The views of a scene show one set of named points, each view turned or mirrored, and shifted as a whole, with a little noise and some points left out.

Scene 1
View 1
tul: [  2 -15  -5   0 -12 -15 -29  -1  15   3   5   1 -16   3  -8   6   7  -5
  14   3 -10  -3   8  -9  -2   2  -1 -22  -3   0  -3  -9  -7  -7  -1   4
   9  -4 -11]
Fiz: [ 13  -7   2  -2  -1 -15 -21  -9  20  16   4  -3  -4  11  -3   7   3  -1
   5  16 -13  -7   3  -3  10   4  -8 -12  -2  -5   2   1 -10 -16   4  -4
   3   0  -2]
kobi: [  4  -2  -3   0 -10   2  -8  -3   6 -11 -10  -2  -2  -7   1  -5   2   6
   4   4 -11  -8  10  -6 -13   0   2 -17  -6  10   0  -3  -2 -10  -5 -14
  -3   4  -6]
fes: [  5  -2  -1   4  -8   3  -5  -4  15  -6  -7   1   0  -4   4  -3  -1   5
   6   5 -12  -3  -2  -8   1  10  -2 -13 -12   5   4   1  -1 -12  -6 -13
  -2   8  -7]
ledo: [  8  -1   0   4  -4   2  -2  -7  17  -2  -5  -2   4   1   4  -1  -1   4
   2   8 -14  -6  -2  -6   0   8  -4  -8 -10   4   4   3  -5 -16  -4 -13
  -3  11  -4]
gikev: [ 14  -2  -2   1   5   7  -2   0  17   3 -17  -3   0  -4  11  -5  -7  11
   2  19 -12  -8  -1  -3   8  11  -4 -26 -13  -1  13  11   0 -16  -8 -30
  -6   1 -11]
geb: [ 21  -8   3   4   7  -5   0 -15  34  15   7 -12  13  22   1  10   6  -2
  -1  15 -21 -11 -11  -5   9  13 -12   5 -11  -5   5   9 -13 -24  -1  -5
  -2  14   0]
Dinav: [  4 -12  -9   1 -12   1  -5  -4  14 -17   1 -12   3   3  -9   2  17  -5
   3  -9 -20 -14  10  -9 -35  -5   4  -3  -6  18  -9 -14  -8  -8  -9   5
  -1  14  -7]
lozu: [  7  -1  -5   0  -3  12   5  -1  12 -14 -17  -7   4  -8   7  -8   0  10
   0   5 -15 -10   5  -6 -15   4   2 -16 -12  12   5   2  -1 -13 -11 -23
  -8   9  -8]
gur: [ -4  13   8   5 -23  -6  -4 -18   0 -16   1   4  10  -7  -2  -5   0   4
   1  -7 -11  -2   7  -8 -11  -2  -2  14  -1  16 -10  -8  -6 -15   8  -1
  -4  19  12]
paz: [  3  -3   3   2 -13 -15 -18 -12  11   0   7   0  -2   4  -7   4   6  -2
   4   2 -12  -4   6  -7  -2   1  -4  -2  -2   5  -5  -6  -8 -13   5   3
   3   7   2]
kul: [  8  -4  -5   8  -4  19  18  -6  20 -20 -12  -9  15  -1   6  -5   5   4
  -1  -5 -21 -10  -7 -11 -19  11   2   0 -19  15   4   1  -3 -14 -15 -14
 -10  22  -6]
zaro: [ -3 -22 -11   4 -16  -8 -21   3  18  -9   8  -3 -16   2 -11   6  13  -8
  15 -10 -13  -3   3 -14 -13   6   4 -18 -10   7  -4 -16  -4  -3  -9  13
   9   3 -17]
vibo: [  9   6   3   1  -3   1  -2 -10   9  -3 -11  -2   7  -3   7  -4  -4   9
  -1  11 -12  -8   4  -3   0   4  -5  -8  -7   5   4   5  -4 -18   0 -20
  -6   9   2]
View 2
fes: [ -3   4  -9   4  12   1   6  -8   6  -9  -3   1   5 -10  -4  17  -3  -1
   3  -8  -5   0  -6   0   3  -5  -2  -7   1  -2   5   4 -11 -10 -12  -1
  -4   4 -13]
geb: [ 18  -8 -26  14  14  -9   1  24  -1  -5   7  14   1  17   2  13  -2  -2
   2  -7  16  -9  -3   9   2   3  -1   7  -3 -10  -2   4  -7 -15 -23 -12
   2  -4 -20]
tul: [ 12  -6 -16  -7  22  -5   4 -15   0 -11  17  -8   0 -27  -5  10  -4  -1
   3   5 -10  -7  -5 -15  -3 -10 -16   3  -3  -4  -6   2  -7   0 -11 -14
   4  -3   3]
ledo: [  1   0 -14   4  13  -1   5  -2   5 -10  -2   1   3  -3  -2  16  -6  -2
   5  -5  -3  -3  -7  -2   1  -6  -2  -4   1  -6   2   2 -11  -8 -14  -1
  -3   1 -13]
paz: [  7  -3 -14 -10  18 -12   5   1  -1 -13   7  -5   4 -10   1   9  -8   4
   3   6   3 -10  -6  -9  -7  -8 -10  -7 -10  -3  -6   8 -19  -3  -9 -12
  -4  -4  -7]
gikev: [ -5  -4 -18  20  11   8   7  -6  10 -10  -9   1  -1  -4  -7  28   3  -7
   9 -17 -14  -5 -18   5  10  -2  -1  -5  13 -12  11   4  -5 -15 -16   6
   2  14 -12]
Dinav: [  2   6  -6 -17  13  -5  10  -9   5  -5   0  -2   9  -5  -1   1 -23   0
   2   8  -3   6   2 -21 -13 -21   9  -1   2  -2 -12 -10  -3  14 -16   3
 -11 -17 -16]
zaro: [ 12   5  -7 -14  21  -4   4 -22   0  -5  19  -1   7 -30  -6   2  -9  -1
  -1   8  -9   5   7 -17  -5 -14  -8   6  -2   2  -8  -5  -1   6 -14 -11
   1 -11  -3]
kul: [ -9  15  -1   2   3   4   8  -3   8  -2 -14  11  13   9  -3  13 -14  -2
   2 -11   0  13   4   3   2  -9  18  -6   6   1   3  -8  -6  -5 -19  11
 -13  -4 -32]
Fiz: [ 15 -15 -26   2  20 -11   3   7  -1 -14  11  -4  -4  -5   0  13  -2   0
   6   1   3 -17 -13  -7  -2  -5 -16   1  -7 -11  -5   8 -13  -8 -13 -15
   4   1  -2]
vibo: [ -6  -1 -14   6  10  -2   8   2   7 -13 -12  -4   2   3  -1  21  -6   0
   8  -9  -2  -8 -15   1   1  -5   0 -14   2  -7   5   8 -17 -10 -12   4
  -7   7 -16]
lozu: [-10   3  -9   4   9   6  10 -12  11  -8 -14  -3   3  -6  -5  19 -10  -4
   8  -8 -13   2 -12  -8   0 -12   6  -8  11  -7   3  -2  -6  -1 -14  11
  -6   3 -15]
kobi: [ -7   2  -8  -4  13   0   9 -12   8 -11  -8  -7   3 -13  -4  16 -10  -1
   6  -2 -12  -2 -12 -12  -3 -12  -1 -10   4  -5   1   1 -12   0 -10   4
  -7   3 -11]
View 3
zaro: [ -1   7 -12   7   9   4   5   7 -10 -24 -14  -3  -5   9   4   4  -2  -8
  -3 -17  13   7  10  18  11  -1   2  -9   7 -12  10   3  -4   4  -7  -3
  -5   2 -17]
gur: [ 15  14  17 -15  16  20  -3  -8  16   1  -5 -15   4  -4  20   7 -12  11
 -10   8  20   2  14  12  17 -12   0   6  34  -7  20 -13   8   9   0 -14
 -12  11  -2]
vibo: [  7   6   9 -29   7  13 -11 -13  17  -5  -1  -7   3 -18   4  -2  -5  -4
  -2   8   9  -6  -2   2   8  -3   0  14   7 -14  19 -15   2  13  -8 -20
   1   2  -1]
Dinav: [ 10   9   8  -5   6   2  -1   9   0 -20 -17  -5  -4   6  12   5 -11   0
 -15  -5  11  -7   6  22  22  -8  -7   0  14  -6   1   8  -1  21  -6   0
  -2   9   3]
paz: [  6   3   1  -8   9   9  -1  -1   4 -12  -2  -3   5  -6   7   5  -7   3
   2   5  18   1  21   7  11  -6   4  -2  13 -16  22 -10   4   5   1 -11
  -1   6 -13]
tul: [ -1   0 -15  -1   5   9   2   0  -5 -21  -3   0   4  -2  -1  -3   1  -5
   5  -8  12   5  16  13   7  -1   5 -11   5 -20  16  -6  -5   3  -8 -11
   3  -1 -23]
fes: [  2   8   2 -20  12  10  -7 -10   8 -11  -6  -8  -4  -8   2   1  -2 -10
  -3  -1   8   0  -6   3   6   1   2  11   3 -13  19 -10   1   7  -9 -17
  -5   1  -7]
kobi: [  8   8   2 -19   8  15  -6  -9  11 -12  -5  -9   1  -6   5  -7  -1  -4
  -6  -2   5  -2  -3  14  11  -4  -1   3  12 -11  10  -8  -4  16 -15 -17
   1   2  -5]
gikev: [  0   3   0 -33   5  10 -15 -18  15 -11   0  -3  -1 -20  -7  -7   1 -17
   2   1   0  -6 -17  -3   1   3   4  17 -11 -17  17 -16  -4  12 -16 -24
   5  -5  -4]
kul: [  5  16  18 -29  14   1 -14  -6  13 -10 -19 -10 -15  -6   7   8 -12 -15
 -18  -3   6 -10 -24   1  11  -3  -4  27  -1  -2  11  -2   3  18  -7 -11
 -10   6  15]
ledo: [  3   4   5 -20   8   8  -9  -7   9 -11  -4  -3  -1 -12   1   1  -6  -7
  -1   2  10  -5   0   3   8  -3   0  11   1 -13  18 -10   2   9  -6 -14
  -1   2  -4]
Fiz: [  1  -7  -5 -13   2   3  -5  -4   5 -16   2   5   8 -16  -4   1  -5  -3
  11   9  15  -5  19  -1   4  -1   5   0  -5 -22  26 -11   2   4   1 -13
   8   0 -15]
View 4
Dinav: [ 15   2  -4 -17   9  -2   6 -22   1   6  -3  -9 -11  11 -13   7  -4   4
  -9  -7  -4   3 -17   5  -1  -3   3   4 -27  -1  -1  26   5   1 -13  17
  18   8  -8]
paz: [  4   5  -2 -15  10   1   7 -25  -6  -8 -11   4   0   0  -7  10  -1  -6
  -4  16   6   4  -1   2   5  -2   5   1  -6   9   8  32  10   4  -7  -3
   0   0   3]
gur: [ 11   6  -5 -20  16   1   5 -29  -2  -6   9  -2  -9  15   3   9  -4   9
 -15   5   7  -8  -1   3   2  -9 -13  -1 -10  22  15  40  12  12   9   0
   3   1   8]
kobi: [  6   2   1 -13   7   8  -1 -16  -7   3   2   7   3  12  -3  17  -4  -4
  -5  -4  -5   0  -5   9  11  -2  -1   8  -3  17   3  17  -4   3  -5   7
   6   1  -2]
Fiz: [ -5   6   1  -7   5   4   5 -18  -1  -9 -13  12   7  -9  -9  10   3 -20
   6  26   4  12   5   7  13   0  11   7  -2   9   7  21  10   2 -16  -3
  -6  -6   6]
kul: [  6   6   5 -20   0   8 -12  -7   0  17  19  -8 -21   5  -6   6   2   3
  -2  -6  -6 -15  -4  15   6   2  -6  17 -29  18   0   3   8   7   3  14
  12  -4   6]
zaro: [ 10   2   4 -22   9   3   4 -24 -21   2 -25   0  -3  -2 -20   9  -7  -2
  -3  -1  -1   0 -14  -2   0   7  19   0 -14  -7  -9  27  -3  -6 -16   1
  11   4  -8]
geb: [ -9  11   2 -10  -1   1  -1  -8  10  -1   1   0 -13 -17 -12   0  11 -21
  14  34   5   5   9  13  10   1   6  14 -24   7   9   8  28   6 -12   0
  -5 -10  14]
gikev: [ -5   6   9  -7  -2  15 -11  -2  -5   9   7  17   5  -1  -3  18   3 -18
   7   4  -6   1   6  17  22   4   2  19   4  26   1  -5  -5   3  -7   6
  -3 -10   6]
lozu: [  5   3   5 -12   2  10  -8  -7  -2  12  13   5  -3  11  -3  15  -1  -4
  -3  -9  -8  -2  -4  15  13  -1  -5  16  -9  23   1   4  -4   4  -2  14
   8  -2   1]
ledo: [  1   6   3 -13   4   8  -2 -13  -3   2   1   7  -2   1  -6  11   1 -10
   1   9  -1   0   1  10  12   1   2  11  -8  15   4  12   5   4  -6   4
   1  -5   5]
vibo: [  0   7   2 -10   4   9  -4 -12   2   1  11   9   1   6   2  14   1  -9
  -1   8  -1   1   5  13  16  -4  -6  13  -3  26   9  12   6   8   0   4
  -1  -6   8]

In a view up to two points have been moved. Name them for each view, in the order of its rows, or write none.
view 1 -> ledo
view 2 -> Fiz, lozu
view 3 -> kul
view 4 -> none

Scene 2
View 1
Kip: [  4 -13   1  -1  18  10 -10   1   1  -4 -16  -7   0   8  -8  -3   3  10
   9 -16   6 -11  -2  -6 -11  -4 -13  -6  10  10   2  14  -7   2  20   0
   0  -4   2]
neno: [ 15   4   7  -4 -16  -8  16  -5   7  -9  -4 -13   4   2  -9  11  17  -1
   8  19  -5  -1 -26 -18 -11 -22  15  -6  18  -5 -20  15 -12   3   2  -7
 -23  15  15]
kimuf: [  2   2  -2  -1 -13   5   3 -11  -5   3   1 -22   4   4   0   7   5   5
   9  19   4   3 -26 -18 -13 -16  12  -9  -3 -11 -13  19   2  -6  -4   5
  -2   4   4]
giba: [ -2  -1  -6  -1 -15  16  -4 -11 -10   7  -1 -25   7   8   7   2  -2  12
   8  14   8   0 -22 -21  -8 -12   4 -10 -10 -13  -6  19  11 -12  -1  15
  10   0  -3]
fuzef: [  3  -3  -6  -8 -21  -5   6 -17  12  -7 -15  -4   9   9  11 -10  10   6
   2   8   4   5 -10 -13   2 -11  -4   4   6  -5  -9  17  -6  10  16   2
  -6  17   8]
labam: [  3  -4   1  -2 -17  20  -6  -1 -12   0  -5 -21   8   8  -1   9   0  15
  11  10   2  -8 -19 -29  -5 -20   0 -18   2  -5  -4  17   5 -15  -1   8
   2   3  -2]
Lubo: [ -5  -5  -9  -3 -16  17 -10 -15  -6   7  -8 -18   8  10  11  -8  -6  13
   3   8   9   1 -13 -16  -4  -7  -4  -2 -13 -10  -2  18  12  -6   5  14
  13   2  -2]
ledog: [ -3  -5  -4   0  21   7  -7  -7  -2   3  -4 -17   0   6  -3  -1   5   5
  12  -6  10   0 -13  -5 -22   0   1  -5  -3   0  -6  20  -2  -1   7   3
   5 -10  -2]
boku: [  1   3  -3   0  -2  -3   6 -15   3   3   2 -19   4   3   3   1   9  -3
   5  15   6   8 -27  -5 -20  -6  15   2  -6 -13 -17  18   0   3  -1   3
  -5   2   7]
dolel: [  2  -3  -6   0  17  -2  -3 -15  12   8  -4 -16  -4   0  -3 -10   4  -5
   0   4   8   3 -26  12 -26   9   9  15 -13 -11 -13  11   5   9   5   3
  -1  -6  12]
met: [  5  -1   2   3  20   4  -2  -3  -1   4   3 -24  -3   0 -13   7   9  -1
  10   5   4  -2 -27  -2 -30  -3  13  -5  -3  -5 -12  14  -2  -2  -3   0
  -6 -10   6]
Puzat: [ 12  -7   4  -4 -15   9   1  -2   3  -6 -15  -8   6   8  -2   0   2  12
   6   5   0 -11 -12 -17   0 -16  -6  -6  12   0  -4  12  -3   1  13   2
  -9  11  10]
niz: [-10  -5 -11  -3 -26  28 -13 -14 -20   8  -4 -24  14  13  17   0  -7  22
  12  10  11   2  -9 -33   4 -18  -8 -18 -12 -10   3  25  13 -19   2  19
  22   1 -14]
Rego: [ -3  -6  -5  -1  20   3  -6 -13   3   2  -6 -16   0   5  -1  -7   4   0
   8  -6  11   3 -11   3 -22   4   0   4  -7  -2  -6  18  -2   5  11   2
   3  -8   3]
View 2
Puzat: [ -8  -4   6  -7  -5   0  16  -7  13   9   9  15  -6   0 -26  -2   7  -3
   1  -4  16  -5  -9 -16   5 -12   2  -4  -3   6  -5  12  -8  -5 -28   7
  -5 -20  -8]
met: [ 16  -2   6  -2  12  -3   9 -14   7   7 -20  15 -22  -6 -13   0 -11 -15
 -22   7   4 -14   3  -8   1   0 -12  -7   7   2 -13   3 -12  -8 -11   6
  -8   6   2]
giba: [  1 -15  -1 -13   5 -14   4  -8  10  15  -7  15  -5  -9 -19 -12  12  -1
 -13   2  -4   1   3 -23 -14   2  -4 -12  -7  -6   9   6  -3   9 -30   6
   7  -3   5]
Rego: [  2   5  -3 -10   4  13  12  -8  -1   5  -8  11 -19   7 -10   6  -9 -11
 -19   1   7 -15  -2 -13  -7   2  -3  -8   7   0  -7   0   8   2  -8   9
  -7  10  -2]
kimuf: [ 11 -10   3  -6   4 -11   4  -5  15  11 -10  16  -6  -8 -19 -13   7  -5
 -14   2   6   4   2 -13  -8   1 -13 -12  -8   0   3  10 -13  -2 -29   8
  -4  -6   3]
Kip: [-13  -1   3  -7  -3  11  27 -13   3   9   6  13 -24   9 -13  13  -1  -9
  -9   2  10 -21  -8 -20   3 -12   7   1  10   4 -13   5   9  -1  -7   7
  -9 -10  -7]
neno: [ 15  -4  11   2  -3  -4  11  -1  23   7   1  17  -3  -3 -28 -13   4  -6
  -3  -3  25   6  -8  -5   9  -7 -16  -5 -10  12  -6  19 -27 -17 -35  12
 -15 -21  -7]
niz: [-15 -24  -5 -18   0 -18  11  -5  12  19   7  14  -8 -10 -14 -12  30   5
 -12   4 -13   5   5 -35 -23   1   3 -12 -12 -11  17   4  12  20 -31   3
  13 -10   6]
labam: [ -3 -18   7  -6   2 -17  13  -9  17  16   0  18 -11 -10 -20 -10  19  -1
  -8   6   0  -1   2 -26  -4  -7  -3  -7  -6  -2   3   8  -8   2 -29   4
   3 -17   0]
ledog: [  3  -4   0  -6   6   6  16 -12   3   8 -10  11 -24   4  -7   4  -3 -11
 -21   6   2 -15  -1 -17  -5   0  -3  -6   7   0  -8   1   6   2  -8   8
  -7   6   1]
fuzef: [ -2   6  -5 -11  -9  11  11   6   8   4  10  14   2  10 -25  -8   1  -2
  -3 -14  22   5 -14  -9  -6  -2  -4 -11 -10   8   4  11   1  -3 -32  14
  -9 -10  -9]
Lubo: [ -9 -11  -7 -19   3  -8   6  -6   2  14   2  13  -5  -4 -17  -6  10   0
 -13  -2  -7  -2   1 -26 -20   2   6 -14  -4  -9  10   0  13  16 -26   4
  10   1   4]
boku: [ 17   1   0  -7   6  -1   1  -1   8   4 -15  12  -6  -3 -18 -10  -6  -8
 -18   0  11   2  -1  -6 -10   6 -17 -14  -5   2  -2   6 -10  -3 -23  12
  -7   7   1]
View 3
Kip: [  7 -15   6  -3  14 -13  -8 -26  -3   9 -18  16  10   0 -13 -11  10 -11
  -8  -7  -7 -27  -7 -14  -2 -14 -13  34  -8 -12  12  -3  -1  13   9   9
   1  -3   6]
dolel: [ -3 -12  15   2   8 -23   6  -8  -2  -8  -9 -12  -5 -13 -12 -10  -3  -6
   3 -25  -4   8   5  -7   7   4 -10  11  13  -6   0  -2  -6   0 -10 -14
   6  -3  25]
met: [-16 -11  10   0  15 -16  -1 -12  -9   6  -8  -9 -11 -14 -10  -7   4 -23
  -2  -7 -16   5   5  -7  -3   3 -17  13  11  -5   1   4  -9  15 -12  -1
  14  -5  18]
fuzef: [ -1  -1  11  -9 -15  -8  -2 -23  18  -2 -19  18   8  -3  -1   3  17  -6
   6 -21   1  -8   6   5   8   4  -3  19   5 -16  11   9 -15  15  -6 -11
  -9  15   4]
Puzat: [ -9  -4  17 -14  -7  -8  -8 -19   4   7 -18  21  11  -8  -1   6  21 -15
   0  -7  -4 -17   8  -5  -3  -2  -7  22  -5  -7   6   5 -22  17  -5   3
  -2  11   1]
neno: [-24   1  18 -17  -9  -8  -3 -23   8   2 -20  23  -3 -12   2  13  19 -30
  -1  -5 -12  -3  16   9  -5  13  -9  20  14 -11  15  10 -32  26 -19   0
  -2  13   1]
ledog: [ -4 -13   2   5  14 -12  -3 -16  -3  10  -9  -6  -4  -6  -9 -13   8 -10
  -2 -12 -10  -6  -1 -11   3  -7 -16  17   2  -8   3   4   3  14   0  -1
  10  -3  16]
giba: [-17   0   1   1  -5   3  -8  -5   8  24  -5   0   2  -8   6  -3  26 -10
   9 -13  -5  -2   6  -4   6  -4 -13  -1  -9  -1 -11  20  -8  21  -3  -6
  13  11  10]
Rego: [  2 -13   7   5  11 -16   0 -17  -1   2 -10  -5  -2  -6 -12 -14   3  -7
   2 -17  -7  -4   0 -10   6  -4 -12  18   5 -10   4   1   1   8   0  -7
   5  -3  18]
Lubo: [ -7  -2   5   1  -7  -1  -7  -5  14  18  -7   2  10  -5   4  -6  25   0
  10 -20   1  -8   3  -6   9  -8  -9   2 -13  -2 -11  14  -4  13   3  -9
   6  13  11]
boku: [-14  -3   8   1  -2 -10   2 -13   7   3  -9  -4  -9 -12  -3  -4  10 -17
   5 -17  -8  11  11   3   6   9 -11   6  14 -10   3  13 -12  17 -15 -12
   6   5  16]
View 4
niz: [ 27 -22  12  -1 -13  -6  11   5   6   1  -1 -18 -11   2  11 -13  -2  31
  10   5   0  16  10   0  -7  -4 -16 -22  14 -16   2 -26   0   0  37   4
   2  -1  -5]
dolel: [-19  -9   8 -12  13   2  -1   1   2  12 -24  -4   7 -19  -6   8  -9   3
 -21  11   6 -15  -4 -16   5 -14   5  -2 -13 -10  -3  16   5 -10   3  21
  11 -10  -4]
labam: [ 10  -5  16  -4  -2  -3   5  -1  -4  -1 -13  -3  -3  -6  17 -13 -12  26
   5   0  -4  -1  -8   5   1   0 -15 -15   5 -12   6 -25  12  -1  28   9
  -1   9 -11]
giba: [  7 -16  14  -6  -2   0   6   1   1   4  -8  -7  -2  -7  13  -2 -10  23
   4   8   0   1   0  -6  -6  -7  -2 -14   6 -14   0 -14   7  -1  28  15
   3   4  -4]
kimuf: [ -2  -9  16  -9   3   3   3  -6  -5   2 -11   1   3 -13  16   0 -16  24
   1  11  -2  -5  -9  -4  -4  -8   0 -11   2 -11   2 -10  14  -4  22  21
   2  14  -8]
ledog: [-11  -9  11  -5   6 -10   5   5   1   6 -22  -1  -1  -6   4  -4 -11   0
 -16  -4   5 -13  -1 -10   1   5   2  -2  -6 -16  -5  -9   6  -5  14  11
  13 -12  -2]
boku: [ -9 -12  15 -13   7   3   2  -4  -4   6 -15   5   8 -16   9   7 -14  16
  -5  16   1 -11  -7 -11  -4 -12  10  -5  -2 -14  -4   3  12  -7  15  24
   6   8  -5]
neno: [ -4   8  24 -19   5   4   2  -5 -19  -8 -27  27  16 -16  14  -8 -21  20
   3  15 -10 -11 -25   8  -5 -11  -8 -10  -2  -9   1  -2  30  -7  16  18
  -3  26 -15]
Rego: [-13 -10   9  -9   6  -8   4   6   2   6 -25   2   3  -8  -4  -2  -7  -4
 -19   1   4 -12   2 -12   1  -2   3  -3  -8 -14  -6   2   5  -7  10  11
  14 -14  -2]
Puzat: [  4   3  18 -13   0  -5   5   4 -10  -5 -29  14   7  -8   1 -18 -13  16
  -3   6  -7  -2 -13   9   3  -9 -23 -14  -1  -8   0  -6  19  -9  15   5
  -1   6 -14]
met: [-20  -2  14  -6  14  -2  -1  -4  -3   9 -20  -2   1 -14  15   3 -18   6
 -14  -2   3 -22 -14 -11   5   4   8   0  -9 -10   0  -8   9  -5  13  22
  10   1  -6]
Kip: [ -8   1  13  -7   2 -16   4  12  -2  -2 -37   9   0  -2  -5 -23  -9  -6
 -18  -9   1 -10  -5   1   8   5 -18  -7  -8 -15  -4 -10  11  -9   9  -1
  10 -14  -8]
View 5
neno: [ -6  13  -4  26 -13   2  22  11  -6  -7  -8  21 -10  -1  18  25   5   2
   2  -8  18 -15  15   3 -12  10   0   0 -14   9  19   9 -14 -27   0  30
  10  15  -2]
fuzef: [ -8   9   0   2  -3  -1   7  20 -27 -19   7   6  -3   4  21  18   8  -2
  -3  -6  15 -14  16  -1 -12   2   1   5 -20  11   4  13  -7  -4  -3  21
  -5  13   4]
kimuf: [ -2   7   0   9  -7 -10  26  13  -1   3   4  15   1   6  19  10   2  -9
  -7  -9   7   0  10  -8  -3  -7  -1   3 -11   7   9   3 -10 -17 -13  12
  14  14 -12]
boku: [ -8   7  -2   0 -10 -12  18  18  -5  -4  -1  10  -9   7  16   6   9 -13
  -4   0  14   1   7 -12  -7   2  -3  -2 -21   4  11   0 -18 -11 -18  15
  16  12 -14]
Lubo: [ -6  -1   7  -6   6 -11  16  17 -12  -5  20   5  12   7  18   0   1 -10
 -14  -9  -4  -2  10 -12  -5 -17   3   7  -9  12  -1   7   5  -2 -11   5
  -1  11  -7]
giba: [ -1   2   4   3   1 -13  25  12  -2   2  15  12  11   6  20   3  -2  -9
 -12 -12  -2   3   7 -11  -1 -18   2   6  -6  10   5   6   0 -10 -15   4
   7  13 -11]
dolel: [-21  -6   4 -18  -3 -12   7  17  -8 -11  -1  -3 -10   6   4 -10  12 -17
  -7  11  14  -3   7 -21 -15  15  -2  -8 -19   1  10  -4 -10  -1 -16  18
  19   3 -19]
Puzat: [-10  -2   2  14   0   4  13  11 -12 -11   2  10   4  -4  13  16  -1   1
  -4  -8   6 -17  15   1 -15   5   1   5  -6  12   8  15   6 -14   3  23
  -1  12  -1]
Rego: [-13 -11   2 -15   1  -4   0  16 -12  -7  -8  -5   2   1   2  -2   3 -12
  -7   8   7  -5   9 -16 -14  10  -8   1 -15  -5   3   3  -1   4 -18   9
   9  10 -15]
niz: [  6   0   7   3  11 -12  24  14  -8   4  23  12  26   5  24   7  -7  -7
 -17 -19 -14   3   7  -7   5 -35   3  17  -1  13  -6  13  13  -4 -12  -7
  -6  20  -5]
ledog: [ -9 -13   0  -9   2  -4   5  15  -4  -1 -10  -1   6  -2   2  -1   0 -10
  -6   6   2  -4   6 -13 -11   6  -9   4 -10  -7   5   3   3  -1 -17   3
  11  15 -18]
Kip: [-14 -19   3  -3   7   9  -5  11 -14  -8 -13  -2  11 -10   0   6  -5  -1
  -4   5   0 -18  10  -5 -18  15  -8   5  -2  -3   3  13  18  -1  -4  11
   0  13 -10]
labam: [  0  -1   3  17   1  -4  25   8   2   4   6  17  14  -1  17  12  -8  -4
 -10 -15  -6  -4  10  -5  -2 -14   1   9   0   9   6  11   8 -18  -5   7
   4  16  -9]

In a view up to two points have been moved. Name them for each view, in the order of its rows, or write none.
view 1 -> neno
view 2 -> Lubo
view 3 -> Kip
view 4 -> giba
view 5 -> none
